Each row is a point on a landscape with many valleys, with its height.
From any point a ball rolls to the lowest of the 2 points nearest to it. It stops when none of these is lower. Distance is the straight distance between rows; heights are no part of it.
z_895 h=6.13: [152  85 114  96 153 127 101  99  87  92 113 165 194 110 101 118  62 149
 157 110 101 123 119 121]
z_573 h=3.73: [139 100 116 127 140 138 145 132  71 136 132  93 118 123 102 166 108 184
  81 130 144 101 149 112]
z_788 h=2.37: [140  99 149  98  94 176 167 152 166 131 135  65 144 131  69 191 143 133
  97 157  97  94 105 127]
z_187 h=1.80: [103  95  98 108 110 150 146 132 106 210  86  46  77  70 124 139 143 112
 114 162 117 180 126 126]
z_110 h=2.48: [114  79 128 119  83 157 154 149  96 193 103  16 104  63 101 163 155 168
 119 162 112 157 110 121]
z_428 h=4.57: [153  95 107  96 158 107  92 110 161  94  85 149 199 101  65 137 106  78
  96 141 106  93  92 153]
z_997 h=1.98: [141 204 154 169 106 111 135 165 139 183 143  92  64 128 168 111 189 154
 164 122  76 143 157 122]
z_555 h=2.43: [112 158 158 125 137 147  93 123 113 107 173 149 109 155 207 105 131  73
 162 124 104 108  94 119]
z_75 h=5.15: [162  77  86  74 158 120  74 105 142 127  91 142 165  79  82 137 116  96
 118 110  89 131 108 157]
z_244 h=4.70: [168 168 142 144 171 105  97 113 101 105 109 177 170 134 115  90  87 108
 100  96 106  91 115 166]
z_310 h=4.83: [141  97 102  79 158 105 141 113 124 114  94 166 205 109  57 138 127 174
 103 115 159 134 155 147]
z_28 h=4.63: [105 105  81 159 160 137  91 103 120 152  74 126 100 154  70 152 115  93
  94 102 139  95 113 124]
z_755 h=5.36: [151 195 140 135 111 126 109 143 126 190 138  60  85 116 146 142 114 173
 120 151 186 112 149 140]
z_798 h=5.73: [120  95 117  92 144  72  83 103  98 116  83 158 150 114 122 120 139 162
 167 137  85 160 122  99]
z_813 h=2.27: [183  95 121 148 102 178 133 147 104 159 137  64  95  65 135 143  89 128
 111 138 111 148 147 145]
z_402 h=2.53: [147 150 159 161 110 142 104 115 144  93 200 153 160 138 148 111  89 137
 135 120 140 119 102 127]
z_671 h=4.75: [124 127 140 100 115 136 140 147 107 167 131  55  91 124 171 134 119 125
 111 218 154 141 137 135]
z_744 h=4.72: [120 110 111 105 165 114 131 123  95 113  77 179 154 178  88 146 117 125
 115 102 111  96 122 150]
z_374 h=1.21: [166 172 143 156  95 122 107 171 129 190 127  81  61 101 161 140 122 183
 170 110  95 143 162 122]
z_891 h=5.09: [ 61 112  85 121 137 107 143 125 153 122 108 158 121 146 109 113 141  99
 109 140 181 144 143 110]
z_285 h=3.95: [ 90 180 119 143 161  96 113 142 149 131 117 147  98 180 137 113 140  87
  80 118 156  88 115 141]
z_748 h=2.74: [123 101 115 106 104 163 192 145 185 108 127 124 115 142 180 148 163  36
 138 130  99 128 122 174]
z_306 h=4.88: [103  93 100 101 138 108  97 122 118 139  96 101 105 124  75 151 150 162
 110 131 114 122 125  88]
z_515 h=3.05: [132 201 178 107 146  64  98 106  88  76 136 166 191 137 143  71 132 145
 162  97  72 118 113 105]
z_491 h=5.05: [138 152 151 158 162 115 128 117  99 101 132 199 176 160 117 107  89 130
 113  94 163 104 108 193]
z_14 h=1.36: [123 119 127 163 120 161 159 106 135 132 161 165 115 131 183 106 119  70
 156  95 116 158 118 168]
z_134 h=2.28: [117 182 145 126 154  79  69 123  86 101 139 171 154 129 138  66 135 160
 147 123 113 123 132  86]
z_592 h=5.11: [114 106  98 116 175 151 147 128  85 143  77 149 133 179  93 155 114 140
  94 111 165  85 150 125]
z_97 h=5.55: [156 121 103  91 175 128 108  96 117 115 100 171 190  92  84 118  81 148
 123 125 150 123 145 121]
z_598 h=2.05: [137 158 149 144  87 167 195 125 175 112 148 141 122 145 199 122 138  43
 171 108 106 134 130 159]
z_521 h=5.57: [144  96 104  62 152  77  66  98 144 123  67 149 169  99  95 135 137 103
 165 122  99 152 105 122]
z_403 h=3.92: [113 118 135 118 133 140 154 141 133 125 162 127 134 125 148 125 123 141
 116 191 186 146 152 113]
z_356 h=3.16: [123 154 107 185 105 115 175 123 149 142 138 107  89  96 156  99 157 163
 131 132 129 186 184 108]
z_533 h=2.56: [115 169 158 128 116 161 143 139 156 106 198 152 149 147 221 114 146  48
 163 120 123 115 107 163]
z_342 h=5.54: [ 82 130  90 103 161  68 137 119 133 107  70 140 126 152  94 120 166 133
  77 118 155 117 150 109]
z_177 h=3.04: [109  78 115 138 112 153 142 153  86 166 118  57 110  97  88 164 131 198
 114 146 133 139 140  96]
z_432 h=5.35: [105 119 103  96 144  58 105 112 126 115  62 155 114 124  98 121 162 161
 121 123 103 145 142  97]
z_351 h=0.91: [116 102  97 136  90 163 134 117 139 186 112  78  87  91 119 144 131 123
 160 160 144 182 135 118]
z_135 h=2.70: [136  64 126 121 155 135 122 129  83  74 151 126 112 136 162 124 133 108
 111 146  97 103  99 130]
z_861 h=3.12: [122 147 165 123 126 111 139 157 104 125 152  94  89 132 178 143 151 210
 145 160 101 132 149  88]
z_544 h=4.38: [106 189 109 133 144 123 145 156 186 158 103 127  93 174 128 158 135  81
  69 141 187  78 153 127]
z_990 h=3.62: [130 171 166 111 158  78 133 114  93  68 130 176 164 163 151  88 144 113
 109  88  61 107 105 143]
z_742 h=3.58: [142 152 121 196 115 133 170 116 122 138 149 120  98 125 132  96 123 139
 120 106 150 140 162 108]
z_558 h=4.40: [140 122 154 115 107 144 170 152 106 125 152  72 115  99 182 105 137 122
 142 218 157 154 156 113]
z_587 h=4.08: [126 139 121 121 159  79 107  80  86 100  92 197 170 129 131  73 102 119
 169  97 118 156 120 120]
z_4 h=4.15: [122  90 112 107 153 136 144 125 104 129 124 162 157 118  97 138 133 179
 118 111 175 145 154 157]
z_427 h=2.35: [128 181 158 115 132 107 122 156 127 138 171 126 115 137 149 135 149 210
 137 132 153 127 161 100]
z_828 h=3.89: [ 94  38 109 142 149 109 102 118  99 109  96 127 156 121  58 122 153 133
 129 134 151 132  90 123]
z_365 h=2.55: [181 119 123 137  48 185 148 141 120 161  97  50  98  52 149 143  90 139
 171 137  85 152 162 129]
z_838 h=4.28: [122  83  98 148 149 107  78 112 120 126  98 125 128 118  69 131 126 107
 107 132 158 118  96 157]
z_644 h=4.18: [151 121 134 108 168  99 125 117  97  89 106 167 143 149 124 118 116 113
  96 106  67  97 120 158]
z_530 h=1.52: [121 152 144 156 103 139 111  90 131 102 175 179 157 120 143 103  91 151
 170  72 120 158 102 120]
z_111 h=0.60: [136  74 133 117  91 201 158 132 143 119 154  98 154 119 125 170 123 102
 171 147 105 116  98  93]
z_746 h=2.62: [131 173 121 151  82 153 199 118 153 169 104 101  91  97 149 130 145 162
 146 142 111 164 199  83]
z_45 h=4.41: [136 111 124 120 111 117  93 138 111 115 138 101 107 142 102 164 114 199
 127 132 116 115 121  90]
z_128 h=2.00: [172 153 124 149  75 156 157 137 133 179 116  96  77  67 154 145 111 175
 169 121  91 169 179 116]
z_30 h=2.75: [119 190 161 189  80 126 144 136 166 141 149 121 109 190 149 112 140 106
 182 130 171 127 124 123]
z_534 h=1.62: [163  81 127 155 115 188 133 132 130 125 157  80 114  87 144 130  98  78
 121 148 122 122 127 148]
z_944 h=0.21: [141 150 141 160 116 145 158 104 127 100 177 180 137 115 176  97 126 134
 148  78  94 169 135 136]
z_784 h=5.58: [154 190 139 147 121 141 121 149 158 188 152 112  77 137 155 123 132 126
 144 111 164 125 159 153]
z_637 h=3.88: [128  97 122  99 143 127 118 133 159  90 106 133 186 122  63 158 130 117
  57 141 123  90 108 146]
z_531 h=3.41: [114  37 126 136 142 122 106 124  81  86 137 136 146 135 112 129 130 123
 138 135 116 139  85 143]
z_791 h=5.70: [144 185 130 128 151 130  94 146 144 184 147 156  81 153 151 120 155 131
 126  74 120 131 159 172]
z_170 h=3.55: [ 72 187 119 171 125  90 117 125 165 114 118 161 106 182 153  84 143  79
 116 104 165 126 101 116]
z_947 h=2.41: [116 224 162 189 101  94 131 150 152 158 153 100  90 166 150 104 185 143
 166 113 145 129 152 119]
z_649 h=1.08: [116 193 157 115 147 104  74 141  93 141 151 165 131 163 146 106 123 181
 149 112 148  99 136  95]
z_659 h=6.54: [116  65 118 110 121 174 117 106 113 105 115 173 190 132  81 147 100 139
 160  97 108 118  86 114]
z_983 h=3.13: [ 92 171 145 166 115 116 107 110 141 120 156 159 117 191 149 114 118 108
 153 122 177 116  97 103]
z_469 h=3.79: [ 96 111 125 149 111 108 154 145 191 112 156 119 108 135 164 108 166  67
 132 151 150 170 117 142]
z_34 h=1.59: [130  65 145 123  99 207 144 143 175 122 144 113 169 118  74 178 131 104
 122 127 113 107  71 128]
z_502 h=3.33: [129 141 135 134 143 126 128 123 132 107 169 157 138 138 129 112 116 132
 101 135 172 128 137 125]
z_276 h=6.94: [159 138 141 124 101 140 153 136 163 107 155 148 120 158 124 179 119 173
 114  89  67 121 129 130]
z_349 h=4.24: [ 97 116 138 134 111  89 136 132 193  94 149 148 135 158 130 137 158 127
 123 138 165 157 110 160]
z_804 h=3.15: [117  90 138 101 114 140 146 138 163 113 130  93 167 107  35 168 152 144
  53 157 142  89 100 127]
z_508 h=3.31: [110  76 129 121  91 143 202 152 178 107 137  95 136 119 156 132 175  62
 147 172 131 154 121 152]
z_453 h=5.08: [152 173 149 126 114 118 110 148 114 206 132  56  58 109 168 121 112 117
 129 181 150 124 151 125]
z_797 h=4.77: [127 153 124  89 137 143 150 155 151 155 119 112 104 143 137 151 121 100
  71 163 158 114 158 137]
z_147 h=0.33: [136 104 120 128 147 178 103 124 126 115 158 116 113 116 161 122  85  53
 106 152 146 108 116 123]
z_362 h=3.27: [155 178 137 138 165  69  74 104  78 122 103 171 174 130 115  71  89 163
 173  99 144 113 132 110]
z_561 h=6.77: [135  95 123 111 118 167 157 121 151 122 135 166 168 146  86 176 115 159
 126  87 112 123 118 138]
z_865 h=1.72: [149 126 154 138 148 147 102 143 118 108 167 114  97 137 184 125 120  82
 113 138 103  88 112 137]
z_682 h=4.67: [ 87  85 103 108 151 110 149 110 131 111 114 176 155 128 114 125 152 141
 132 127 148 166 128 129]

Where does a ball stop that starts at each point below?
z_561 | z_4
z_544 | z_374
z_784 | z_944
z_276 | z_351
z_592 | z_147
z_521 | z_111
